Points on a hilly landscape, in no order, each with its height.
A ball rolls from a point to whichever of its 4 nearest points has the largest drop for the distance, and stops where none of them is lower. Distance is the straight distance between rows; heights are no part of it.
(1025): [ 40.9 -10.1  41.7  36.1 -11.8  -9.3   0.7  23.6 -37.4 -20.7 -14.4  26.4
   3.8 -11.2  -5.0 -25.7 -18.4  27.9  14.5 -16.0 -36.3]  height 297
(929): [-26.3  11.9 -29.5 -11.4  17.6   8.3   2.2 -13.9  16.0  31.8   5.6   9.9
  20.1  -2.8   8.5  -4.6 -37.3  29.2  -8.6  17.6  -8.1]  height 303
(258): [-10.9  37.6 -63.8  -6.4  26.1   6.6  25.0  -9.9  31.8  34.4  30.1   3.0
  41.9   8.5  26.0 -14.9 -48.5   4.7 -23.0  21.7 -38.6]  height 413
(993): [ 24.7  -4.7  18.8 -12.0 -27.8 -32.1   4.7  -3.3   9.2 -40.0  19.5  -9.1
 -13.9 -18.8 -12.5  -2.8  46.0 -21.3  -5.0 -48.1  10.8]  height 263
(1261): [  3.4 -20.0  -4.9 -14.4  -4.0 -21.3  -3.4  -2.3  38.0 -28.3  28.1 -10.8
  -6.4 -10.5  -4.3  -5.3  27.5  -5.6 -14.4 -20.2  31.9]  height 272
(767): [ -6.9  42.7 -49.7 -25.0  22.8   9.7   9.4 -14.8  13.1  41.6  -1.3  -1.2
  29.8  13.4  10.7  -2.7 -31.3  -0.2  -2.6  30.2 -32.2]  height 253
(218): [ -8.3  21.3 -30.7  -3.3  30.0   9.7  16.1   4.8  27.4  16.6  -2.6   5.8
  32.8  -0.8   9.9 -19.5 -48.7  21.7  -6.2  17.1 -33.3]  height 386
(1242): [ 19.1   0.1  14.7 -13.6 -39.5   0.4   9.2   3.5 -77.2 -12.2   2.5 -13.6
 -15.2 -16.4  -5.6  27.4  48.6 -45.6  10.0 -25.3 -22.6]  height 466
(1218): [  7.4   8.6   0.0 -16.7   2.5  22.6   2.9   5.9  41.4 -20.6  -9.3  -6.4
   5.8   7.0  -9.6 -10.6 -12.6 -22.6   0.9  18.7 -26.5]  height 254
(1007): [ 11.0  11.1  36.1  14.6 -18.5 -19.3  15.6  10.6 -70.8  16.6  -8.4   9.6
 -13.1   0.8  -9.3  10.3   6.3  14.2  20.4  -7.4   0.6]  height 422
(150): [-14.6  -0.5 -40.7  -4.6  15.0  17.9  -8.8  -0.8  58.4   3.3  25.5 -10.4
   0.8   4.1  19.0 -17.8 -16.7 -12.6 -20.5  13.6 -12.0]  height 245
(411): [ -7.7   9.2   6.8   6.3   6.8   1.3  14.8  -9.0 -23.3  30.1 -33.1  15.5
   1.2  27.0  -3.1  12.3 -17.4  25.4  13.5  20.4   9.7]  height 289
(976): [-17.1 -10.8 -14.5   4.7   9.8   1.5  20.8  13.1  18.8  -2.6  28.1  -0.2
  -2.3 -22.4  -8.5 -18.4 -18.7  23.6  -8.2   3.8  -0.4]  height 537
(468): [ 16.5 -32.6 -54.6 -18.2  17.9 -46.9   4.4 -20.3  80.4  13.7  49.3  12.2
  -2.6  16.1  38.7 -34.5  30.4 -35.8 -27.2 -16.8  30.1]  height 594
(648): [  2.8  -1.3  38.2  25.6   6.7  -3.3  -2.4   8.0 -23.7  14.3 -32.5  25.4
  32.7   4.3   4.4  -6.5 -23.5  37.3   7.9  -6.4  -8.3]  height 437
(564): [ 34.3   7.7   5.4   6.3 -29.8 -26.4  14.1  19.4 -76.9  13.8   3.6  16.1
 -15.4 -28.4 -10.5  -3.6   2.9  15.4  12.2  -6.1 -28.4]  height 455
(1126): [ 28.2  -6.9  44.4  11.4 -27.9   0.9  -9.1   3.6 -37.3 -35.5  -5.4 -15.7
  -3.1   1.3  -1.3  -2.9  26.2 -14.1  14.1 -26.7  -0.2]  height 248
(1179): [-18.9  -8.0   4.5  -3.8  -5.7  -8.4   3.8   6.0   7.0 -19.9  24.4 -13.5
  -2.4 -23.9  -7.7   8.1  18.9   1.8 -10.5  -9.3  28.6]  height 201
(923): [ -8.0  -0.2 -46.0 -22.2  25.0  -3.4 -13.1 -17.3  79.9   0.7  28.5  -4.2
  31.5   6.0  39.7 -15.3  -3.8  -3.0 -23.5   1.2  -4.5]  height 246
(40): [ 23.2  -7.5  45.5  26.9 -16.9   5.7 -18.7  15.8 -43.5  -6.3 -21.4  -2.0
  -4.2  21.5   2.8  -8.2   4.8 -11.9  17.5   3.3 -11.0]  height 320
(19): [ -8.7  10.5  19.6  -3.1  18.3   7.3   7.0  -7.3 -14.7  38.5 -36.9  10.5
  29.5  16.0   9.1   7.0 -23.1  39.1   4.3  13.1  -9.0]  height 392
(723): [-23.2  -2.0 -45.0  -9.6  24.1  26.9 -16.8  -9.3  54.9   8.8  11.9 -13.1
   6.9  13.4  16.4   2.4 -13.2 -46.2 -23.0  12.5 -16.0]  height 138
(490): [-27.1  -2.6 -17.4  -2.8   2.9   5.8   5.3 -10.8  -9.8   0.0  -1.0  -5.8
 -21.0  -2.7 -12.4  30.0   1.1 -10.0   1.6   9.9  27.8]  height 515
(338): [ -1.1 -16.7 -14.2   1.6  -4.4  -0.2  -6.5  16.9  21.0 -24.6  24.2 -11.3
 -32.9 -25.3 -27.7   7.5  11.9 -43.4 -15.8  -1.9  -3.0]  height 226
(1316): [ 10.8  -1.8  36.9   1.9 -13.7 -16.5  -6.1  -7.0 -20.4 -29.9   6.1 -13.4
   4.5  -2.4  -1.3  22.9  48.2 -30.0  -1.6 -43.9  35.6]  height 343
(1059): [ -8.3   9.9   6.0  -5.7   7.5  11.8  15.7 -16.6 -24.5  31.3 -38.9  -6.0
  -0.5  38.6  -1.4  13.0  -6.2   4.6  19.0  25.4   4.7]  height 213
(990): [ -4.4  -1.7 -27.8 -25.0  22.3   1.0 -11.3 -18.0  75.6 -17.6  12.1  -8.5
  14.2  14.4  18.6 -14.6   6.1 -19.1  -9.2  -3.2   8.5]  height 164
(209): [-27.1  19.7 -59.7  -3.1  14.4   7.1  -4.5 -32.3  12.6  49.5   1.2   7.2
  -2.5  14.6   8.2  21.0 -12.4   3.7  -8.0  33.3  10.8]  height 147
(318): [-39.3   1.9 -57.2   5.5   4.3   1.2  -3.8 -26.3   2.0  43.9  21.8   5.7
 -14.0  -5.5  19.9  29.9  -2.4  -5.2  -8.4  26.9  31.3]  height 256
(960): [  8.5 -14.1   3.6  -8.9 -15.9 -15.0   5.8  16.3  30.2 -26.5  19.5  -7.5
 -13.9 -24.4 -17.2 -16.1  11.6   6.7  -7.4 -11.5   9.9]  height 270
(24): [ 11.0  20.4  12.0   9.3  -5.2  -9.1  23.8   9.6 -44.9  33.8 -15.1  12.0
 -18.4   1.5 -25.4   7.5  -2.9  25.8  13.4  11.1  -3.7]  height 586
(484): [-19.7  -1.7   8.7  -7.5  -8.0 -12.2  -0.4  -3.2   2.4 -21.2  18.1 -11.8
   6.1  -5.2   2.1  23.9  21.5   1.0  -7.7 -21.1  43.4]  height 249
(107): [ 15.6  -3.7  23.8  -3.0  -9.2   2.1  -3.0   7.1  29.8 -38.9   0.6  -0.1
   3.6   6.8  -5.1 -20.8   5.3   6.1   4.1  -9.6   0.5]  height 216
(1280): [-10.9  11.6 -23.3 -27.6  23.9  14.0  -4.1 -13.8  55.0  -6.7   3.0 -15.7
  37.2  10.6  21.8 -15.2 -17.4  -4.3  -0.8  10.7 -15.1]  height 40
(1153): [  9.2  10.4  -3.3  11.5  10.4   3.1  26.5  11.2   7.7  10.8  -1.1  22.8
   9.0  -7.6 -12.0 -18.5 -41.0  27.6   7.7  13.0 -36.9]  height 484
(1204): [ 26.7  -9.8   6.0 -16.6 -31.3 -24.8   5.6  11.8  -4.4 -50.2  25.5 -12.2
 -28.0 -40.8 -14.5   8.5  49.5 -38.9 -13.3 -42.4 -12.7]  height 366
(1081): [-27.9  -4.6 -43.4   8.1   5.6  -2.1   4.3  16.8   6.5  25.2  30.4   0.3
 -18.5 -12.8 -13.2  -0.8  -9.7   4.8  -5.1  11.3   8.6]  height 588
(781): [-11.0  28.5 -22.7 -22.9  23.2  21.6  13.7 -19.6  -2.4  36.4 -23.5  -7.7
   3.1  32.6   0.8   4.5 -13.5 -11.9  11.2  33.8  -7.0]  height 110
(1076): [-13.2  -0.6  12.0  12.8  -8.6 -11.0   3.7  14.5 -26.9   6.7   2.8   1.8
  -1.3 -16.7  -9.9   7.0 -14.4  34.4  -1.2  -1.5  22.0]  height 532
(1214): [ 34.4   7.1  39.6  -4.8 -35.3 -19.8  -7.2  10.7 -30.0 -41.9  15.2  -6.0
   1.7 -15.9  -0.7  -9.5  36.6 -10.7   7.9 -43.1   4.4]  height 255
(1117): [ 19.5   6.1  -8.5   8.6 -22.9  -9.3  19.2  26.7 -33.7  -3.1   7.6   5.5
 -27.1 -32.9 -28.8  -7.8 -11.2  12.7  -0.5   1.0 -32.0]  height 310
(507): [-16.4   4.8 -16.5  -9.4  19.8   7.1 -13.6 -11.3  34.1   0.4  -2.0  13.0
  44.2  -8.4  23.5  -7.8 -20.5  46.3  -8.3  -1.7  -7.0]  height 344
(920): [  8.7  32.3  14.6  -6.0   7.9  -2.2  18.1  -9.4 -12.6  36.3 -30.7  18.7
  -2.3  33.7 -12.5   2.5 -22.0  10.3  20.6  26.3 -15.4]  height 116
(288): [-27.4  -7.8 -16.7  -8.6  23.2  21.4  -9.2 -20.6  11.3  -7.6 -16.5  -5.1
 -11.6  10.5  -6.6  38.3  13.1 -30.0  -2.0  -1.1  18.5]  height 299
(1031): [-29.3  -9.9 -25.4   3.0  -2.3  -7.0   5.3   0.8  -8.0  15.7  17.6  -9.9
 -19.2 -15.2 -16.4  21.3  -4.2   8.5 -10.3   9.5  25.6]  height 635
(289): [ 12.6   0.5  31.6   3.0 -16.2  -9.7  -6.6   9.9  -4.3 -27.4   2.3   2.1
  -2.3  -9.2  -9.4 -14.0  15.2  10.9  -2.5 -20.6  14.6]  height 204
(393): [ -4.0  -2.6  23.0   2.8  -2.0  19.7  -3.7  -4.8 -15.2  -1.2 -35.1  -4.5
  -8.0  22.6  -6.7   1.4  -3.5  -5.9  12.4  18.4   4.4]  height 314
(302): [-25.6  -5.9 -22.5  -2.8   9.6   9.0 -10.7  -2.9  20.5   2.8  14.1  -8.2
  -1.6 -13.9   5.7   9.5  -2.4   7.3 -14.2   5.0  29.1]  height 323
(1052): [ 13.6 -12.5   6.0 -17.0  -5.0 -20.8 -10.1   4.7  25.6 -43.3   9.1  -1.2
 -10.6  -6.9 -15.0  -7.1  29.7 -18.8   0.8 -30.0  24.7]  height 269
(161): [ 29.4  12.9  35.6  16.5 -33.8 -17.3   9.5  14.7 -81.9   6.7   3.6   0.8
  -2.3 -20.5  -1.3   4.0  17.1   9.2  11.6 -23.2 -14.9]  height 172
(729): [ -1.7   4.0  -1.0   8.6   4.7   1.1  15.9   9.6 -10.9  17.2  -8.5   7.5
 -13.6  -7.0 -19.2  -8.1 -21.7  22.3  10.2  19.1 -10.3]  height 416
(1282): [ 16.9 -10.7  24.6  -0.1 -24.1   2.0  -7.5  19.7 -33.0 -31.2  -3.6   1.8
 -23.1  -7.1 -21.0  -2.8  16.0 -20.0   1.4 -11.8  -8.2]  height 206
(857): [  2.4 -13.7  32.1   6.4   1.3   6.9 -17.3   1.9  -2.2 -20.0 -29.9   0.5
   0.3  22.4  -2.0  -3.5  10.7 -14.2  15.4  -4.2  15.9]  height 123
(1035): [-15.6  -7.6  -3.1 -10.8   4.1  -5.3  -5.1  -4.7  33.5 -12.7  12.9  -8.8
   2.4  -0.4   7.8  -4.4   7.9  12.7  -9.1  -6.8  26.9]  height 91
(13): [ -0.5  -7.8  34.0  10.0 -17.5  -3.2  -9.0   0.8 -38.9 -19.0  -7.5 -16.2
  -3.8  -0.2 -10.6  12.6  21.1  -0.7   9.1 -12.8  22.8]  height 293
(974): [ 20.2  -3.3  14.8  22.3 -21.7 -13.0  -0.1  19.6 -30.9 -21.9  16.4   7.3
  -3.0 -33.7 -13.5 -12.4   1.8  27.3  -4.5 -26.1  -9.7]  height 192
(197): [ 49.5 -11.5  57.5  23.3 -21.2  -7.1  -9.8  17.9 -13.8 -45.1 -11.6  12.7
   9.4  -0.4  13.3 -26.4  -5.7   9.0   9.6 -14.3 -42.2]  height 271
(419): [-20.7  -4.0 -22.3  -1.6   3.1   1.2   4.0   9.8  21.7   5.4  14.7  -9.1
 -21.4  -8.9 -12.1   7.4  -6.1  -9.7 -10.7  16.2   6.2]  height 482
(930): [ -2.5  12.2   9.7   0.6 -12.9 -17.2  24.4   0.0 -62.0  19.7   5.7  -7.8
 -20.2 -12.2 -21.8  30.5  13.0   9.0   8.4   1.3  15.1]  height 184
(572): [-10.2  -0.6 -22.1 -25.4  25.4  23.1 -12.8 -19.0  72.4 -13.0   2.6 -12.6
  19.8  14.8  15.3 -11.5  -0.3 -27.0 -15.1   5.2  -0.8]  height 150
(730): [-15.1 -22.5 -29.2   2.7   6.4  -7.8  -5.1   8.6  36.0  -1.9  34.9 -12.0
 -28.3  -9.5  -3.7  -0.9   3.9 -28.7 -17.8   2.3  10.2]  height 347
(1120): [ 16.4  -6.7  46.9   6.7  -1.7   8.9 -16.5   0.6   6.3 -27.2 -22.2  -2.5
  11.6  22.2   7.0 -16.3  11.2   5.4   7.6   2.4  13.9]  height 211
(20): [ 32.5 -10.3  27.7   4.5 -30.2  -5.0  -0.6  17.7 -10.7 -44.6  10.7   1.8
 -14.7 -26.9 -11.8 -15.6  12.8  -2.7   0.8 -19.8  -8.9]  height 186
(1121): [-35.1  -5.1 -29.0 -12.9   7.7  15.0 -11.8 -24.0  18.3  10.2  -9.1 -13.1
   7.3  -8.9  24.9  17.9  -1.0  13.3  -2.1  14.7  30.3]  height 471
(1219): [ 13.4   0.8  17.9  10.9   1.2   4.3  22.1  15.3   4.2  16.4 -20.4   8.9
   4.0   6.9 -13.1 -17.7 -27.9  20.8  11.6  16.9 -38.9]  height 479
(335): [ -9.7   0.3  -0.3 -11.6  13.9  16.5  -8.3   2.6  34.3 -18.7  -7.5   2.2
   7.1   1.3  -0.6 -12.8  -4.2  -0.7   0.3   3.0  -3.5]  height 223
(838): [ 13.5 -11.1  27.2   3.8 -24.7   5.4   7.8   3.9 -54.7  -5.1 -23.0   0.5
 -27.2  15.7 -24.9  16.1  17.2 -32.5  22.6  -6.1  -5.2]  height 339
(539): [-34.2 -14.8 -56.8   8.2  19.5   2.5 -10.8  -5.7  37.6  39.4  41.3  -8.0
 -13.3   0.0  29.2   3.7 -16.0  -0.8 -24.9  16.9  12.3]  height 121
(101): [  5.2   3.0  19.6   3.7  14.4  10.4   5.3   7.5  20.1  -3.9 -14.5  16.5
  34.0   2.2  -0.8 -15.2 -36.1  27.9   1.1   9.4 -28.8]  height 501
(545): [-12.1  13.6 -33.0 -26.9  13.3   9.2 -14.7 -26.5  66.8   2.2  12.5  -8.7
  38.3   4.4  36.7  -9.3   3.2  10.2 -14.0  -2.1  -0.7]  height 191
(971): [-15.0 -22.2 -41.2  -1.1  13.0  -8.7  -8.5   2.3  57.9   6.3  53.1 -10.8
   3.3 -12.6  22.7 -18.6   2.7   5.4 -27.6   0.8  16.3]  height 370
(466): [  9.9  -4.7  54.1  24.3 -18.0 -16.2 -12.1   6.9 -54.1 -10.5   2.5  -8.4
  10.3  -9.5   1.4  -3.2  19.0  10.3  11.5 -27.7  23.3]  height 230
(608): [-10.0  -4.5   5.8 -14.5  16.2  11.5 -23.5 -11.4  38.1 -19.9 -16.2  -6.2
  18.3   5.5   8.8  -2.6   5.6   1.8  -1.8  -3.3  17.7]  height 202
(1289): [-24.6   6.3 -50.0  -1.2  20.4   7.6  -5.5 -11.9  32.3  33.2  21.3  -0.9
  10.9   1.3  21.0   5.7 -29.8  13.9 -16.2  22.1  -2.5]  height 285
(779): [ 32.2  -3.4  45.6  34.9 -11.1 -13.4 -11.9  17.3 -70.6   8.3 -22.0   8.0
  -3.4  26.8  14.2 -10.6   4.4   8.1  19.2  -6.8 -21.5]  height 442
(223): [ -2.1 -12.9  20.9  -7.0  -3.6  -0.3  -9.7   0.3   9.3 -22.2  -2.7  -6.4
   4.6  -4.8   2.9  -1.2  10.4  10.9   1.6 -12.3  34.4]  height 190
(70): [ 15.9   2.3  32.8  15.4  -8.7  -6.7   5.1   5.5 -56.3  21.6 -33.7   1.9
 -15.4  29.2  -7.4   5.3  -1.8  11.4  22.7  16.1   0.4]  height 417
(505): [  5.8  -4.3  33.7  15.4 -17.8 -14.9  -4.0  14.6 -14.3 -17.8  10.8   4.5
  17.0 -16.8  -0.4  -0.8   9.1  26.7  -3.5 -29.7  25.9]  height 227
(295): [-31.0  20.5 -41.0 -21.3  19.7  31.5 -16.2 -30.6  28.0  13.9 -13.1 -20.0
  26.5  27.4  14.6  15.3 -10.5 -40.8  -5.6  14.9 -11.1]  height 100
(525): [  7.2   1.4  28.1  12.2  -6.0   2.1  -2.5  14.5 -24.9  -7.4 -22.5  -2.0
  -6.6   7.6  -8.9 -12.9 -14.4  19.2  12.0  -0.4  -3.2]  height 411
(92): [-14.3   0.4  -1.0  -7.2   9.1  25.6  -6.5  -7.6  15.8  -6.0 -15.8  -6.7
 -12.3  16.6  -9.8  12.0   8.4 -22.9   0.1   8.8   5.3]  height 237
(141): [  7.3   7.4  34.4  15.2   4.4   4.2   7.1   3.9 -32.5  26.3 -41.5   9.4
  19.2  24.9   2.4   3.5 -25.5  24.5  14.3  14.9 -14.8]  height 445
(440): [-24.1  -5.6 -18.0  -8.9  10.1   9.0  -6.9 -11.4  29.5  10.7   1.8   0.6
  16.6  -5.7  14.3  -4.1 -16.6  30.0 -10.8   8.4   9.9]  height 358
(1184): [-11.0  20.1 -14.7  -8.4  15.5   2.4  10.3 -18.8 -23.0  45.9 -17.5  16.2
  -3.2  12.1  -0.4  21.4  -7.6  28.6   5.7  26.1  21.8]  height 385
(189): [-15.8   7.4  -5.2 -29.5  20.4  22.3 -14.4 -18.8  46.8 -11.0 -16.3 -11.6
  19.4  10.9   6.3   7.8   3.7 -26.0   1.4   4.5   2.7]  height 177
(1196): [ 14.4  -6.4   8.0  -8.9 -13.9  21.7   5.1   7.0   2.1 -20.0 -11.4   3.5
 -19.8   0.6 -22.2 -10.3  -4.1 -28.3   4.2  12.0 -32.2]  height 210
(1015): [ -6.6  -5.7  -2.2  -0.4 -10.9   6.5  11.7  -3.6 -36.3  -8.8   8.6 -10.0
 -24.8 -16.5 -32.2  37.4  30.0 -42.2   6.7 -16.7   9.0]  height 403
(476): [  5.4   6.2  13.8   5.6 -15.0  -4.9  15.4   6.2 -55.7   6.0 -11.4  -4.3
 -24.5  -6.1 -21.6  14.6  15.6  -7.4  15.6   4.0   5.5]  height 534
(373): [  1.3  -9.1   7.3  13.5   9.8   3.4  11.6  19.7  12.9 -10.1  -0.6  19.9
  11.4  -6.4 -10.4 -20.2 -24.5  33.0   1.5  -9.6 -20.0]  height 504
(1260): [ 19.5  -4.0  44.6  31.3  -2.4  -2.2  -5.7  15.1 -31.7  -4.0 -13.9  17.4
  13.1  -5.9   5.1 -16.3  -7.2  25.0  15.7 -19.3  -9.7]  height 361
(517): [ 42.2  15.7  27.5   6.9   9.7 -24.7  18.0 -12.7 -51.8  45.4 -35.7  27.0
 -19.6  31.7  -8.5  12.3  -1.7  30.2  18.0  15.6   2.3]  height 517
(203): [-20.2 -15.7  -5.1  -4.9   5.0  -3.4  -6.7  -2.9   8.4 -18.2   2.3  -6.5
 -15.1 -13.0 -14.5  17.0  20.2 -28.8  -5.1 -12.1  24.8]  height 292
(1103): [ 37.9  -8.5  29.4   3.3 -26.8  15.7   0.2  19.6 -28.0 -27.5 -27.2  10.3
 -19.7 -10.0 -10.3 -18.2  -5.0 -16.2  17.9   9.2 -42.1]  height 247
(780): [-13.4 -12.4  -6.2  -7.4 -12.1  -6.7   0.3  18.0  21.3 -29.5  27.6 -10.3
 -17.3 -21.0 -16.0  -2.0  15.8 -14.7 -12.5 -21.6  10.3]  height 250
(222): [-31.4 -12.5 -26.8   1.5  16.3   8.9   9.6  -5.6  -6.5  11.7   9.7 -10.0
 -27.5  -1.9 -14.3  42.8  16.2 -32.2  -7.1   1.8  28.2]  height 185
(986): [ 23.8  -7.8  35.1  16.6  -5.9  -7.0   3.0  13.1  13.5 -34.6  -1.7   5.5
  14.8 -12.2   1.6 -26.7   3.5  24.6  -1.4 -14.0  -4.7]  height 219
(249): [  9.4  -8.1  47.0  25.7 -11.5  -9.2  -4.1  14.7 -53.5  -8.0 -12.6   1.3
   9.3   5.8   7.0  -1.7   8.8  10.5  16.7 -12.1  11.8]  height 338
(382): [-20.7  11.8 -16.2  -6.4  11.2  20.1  11.9  -9.2   2.0  22.5 -14.8  -3.9
  -3.7  13.1   0.1  10.5 -13.8  -3.0   6.0  23.7   4.1]  height 188
(377): [-21.1   6.5  -9.8 -14.1  17.3  22.2 -12.9 -24.9  30.2  13.2 -20.1  -6.6
  41.3   1.5  20.4   4.7 -24.0  14.0   0.5  17.0  -4.1]  height 307
(467): [ 25.5  -0.3  26.4   7.2 -14.6  -0.5   4.9   1.9 -57.2  18.1 -28.3   4.2
 -30.5  28.1 -13.9   4.8   7.9 -13.7  22.5  10.3 -16.2]  height 212
(1270): [ 46.9   4.2  12.9  13.7 -19.0 -13.4  11.4  14.5 -50.7   3.8 -17.3  30.9
 -14.2 -11.0 -10.4 -19.5 -17.3   8.2  11.9   2.0 -48.4]  height 432
(1150): [-16.0 -22.6 -48.2 -14.1  11.5 -22.3 -27.0 -23.8  60.2  -1.4  37.6  -0.8
  -0.4  -4.1  27.3  14.4  31.5 -22.0 -29.4 -15.8  45.6]  height 577
(227): [ 15.5  -4.5  15.2  -6.1 -28.9  -8.1   3.7  11.5 -27.0 -28.7  18.3 -21.0
 -18.8 -28.7 -23.4  22.1  43.8 -38.0  -2.9 -38.0   1.0]  height 291
(148): [ 14.3 -14.2   4.8  -9.2 -26.4   0.7   2.3  21.4  -3.8 -40.9   7.4  -0.5
 -32.6 -22.4 -18.8   0.6  17.0 -33.9  -0.9 -10.9 -24.9]  height 70
(404): [ -2.5  17.2   5.7  -2.4   3.1  12.3   7.1   6.0 -10.6   6.8 -23.4  -5.1
 -10.1  20.1 -22.0  -1.9  -2.8  -9.2  10.5  22.5 -15.5]  height 302
(734): [ 30.4  -7.2  52.1  17.4 -17.0  -5.5 -16.3  14.9 -22.4 -25.9  -9.0   4.7
   0.9   4.5   5.1 -26.2  13.4   6.4  10.4 -15.0  -5.6]  height 261
(394): [-21.6 -13.4 -45.5   8.8  19.1   4.2  -4.1   4.4  49.0  25.5  44.8  -6.1
   4.4   0.7  22.1 -17.6 -24.4  -4.9 -28.1  17.4  -5.5]  height 390
(851): [  9.1  14.7  48.7  31.2 -24.1 -29.6   6.2   9.0 -67.7  -2.0  11.8   3.7
  20.0 -18.7  -5.0  13.2  15.9  15.3   6.2 -33.9  12.2]  height 207
(1326): [-17.4 -12.6 -38.5 -16.2  22.0   2.0 -18.9 -15.6  63.4  -1.3  24.0  -5.2
  -0.6   4.8  22.0  -3.6   2.0 -11.3 -23.5  -0.1  13.9]  height 221
(995): [-27.5 -12.2 -16.5  -1.1   4.8  -0.1  -5.3  -0.5  21.4 -11.0  26.5  -5.1
 -15.8 -14.4 -10.8  30.1  17.5 -24.6 -12.5  -9.2  31.8]  height 410
(978): [-17.6 -12.9 -30.5  -3.8   1.2 -11.2 -18.9 -17.9  33.5   4.5  30.7  -2.0
  14.8 -25.8  27.4   3.7  13.9  18.0 -20.3  -4.2  38.5]  height 200
(1030): [-28.7  18.1 -39.9 -20.9  19.9  25.5  -7.1 -30.2   9.0  29.9 -16.5 -11.0
   5.6  28.1   9.9  27.1  -7.8 -16.7   0.0  25.4  10.2]  height 54
(957): [ -4.1  21.6 -12.0  -8.7   4.0  15.1  12.3   1.8  19.2   7.2  -9.9  -3.9
   1.4   9.8  -2.5 -17.7 -34.9  -6.5   5.0  34.0 -36.6]  height 335
(1016): [ -1.3 -15.5 -46.3  -5.3  21.2  -8.9   0.0  -4.7  73.2  -5.0  43.8  -0.8
  18.6  -9.7  33.0 -30.8   4.2  15.4 -25.0  -3.2   6.8]  height 332
(862): [ 34.1  -0.9  49.8  41.3  -4.9 -12.5  -1.3  20.2 -36.1  10.5 -30.5  33.6
   9.2  15.2   3.3 -18.9 -23.8  21.4  14.6  -9.6 -44.3]  height 383
(515): [-26.2  16.1 -51.2 -12.8  19.7  15.4 -10.9 -25.6  42.8  17.2  12.0  -9.3
  25.7   2.6  33.2  -3.9 -21.6  14.4 -13.5  17.5  -9.7]  height 224
(880): [ 59.4   6.6  30.1  22.6  -2.0 -24.5  16.0  13.1 -62.6  33.8 -29.7  41.3
 -19.3  17.6  -1.8 -11.9  -4.7  27.4  21.1  -1.7 -26.1]  height 573
(402): [-29.9 -18.4 -34.4 -11.0  15.1   3.0 -21.8 -22.0  35.5  -4.2  10.1  -3.5
  -2.8  -2.4  26.3  39.8  26.8 -27.4 -10.9  -7.1  39.6]  height 535
(1263): [-19.8  -6.9 -21.4 -17.5  13.0   9.7 -12.7 -12.7  42.5   0.5  -0.2  -8.7
   0.1   9.3   4.6   4.0  -0.8 -24.1 -11.0  -1.4   0.7]  height 182
(1243): [-13.2  19.3 -11.9 -11.3  13.6  14.5   2.0  -6.3  23.1  22.9 -16.0  -2.2
  18.0  17.2   0.0  -5.8 -24.7   8.3   6.3  22.3 -17.3]  height 262
(416): [-13.7  41.3 -47.5 -15.9  24.7   2.7  20.0 -25.4   8.8  57.9 -12.6  10.7
  14.3  21.4   6.2   1.9 -22.9  23.0   4.3  31.2  -7.1]  height 214
(1177): [ 13.5  -5.0  22.2   8.1 -26.4  -0.1  15.7  -1.1 -63.5  -4.9 -16.3 -12.5
 -16.6  -0.4 -23.6  25.8  31.0 -42.0  15.4 -15.0  -1.1]  height 409
(711): [ 39.5  -1.0  33.3  22.7 -26.4  -8.9   0.1  20.7 -69.6  -6.4  -1.3  17.9
  -5.4 -12.7  -4.6 -16.9  -7.6  16.6  13.9  -7.0 -27.2]  height 296

Where does a ball stop that starts at each point below?
(440) | (1030)
(1016) | (1280)
(468) | (1280)

Call two points neighbours if one is among the 4 nearest of the other. Go from one point of each pair to the other, from neighbour to neighbour, staying as low as possible. Name the highest point that can't be avoided.
(467) / (1030) | (40)
(148) / (1030) | (289)
(1030) / (857) | (608)
(1030) / (161) | (466)
(222) / (930) | (1007)
(1030) / (1280) | (572)
(1280) / (920) | (1059)
(857) / (1035) | (223)
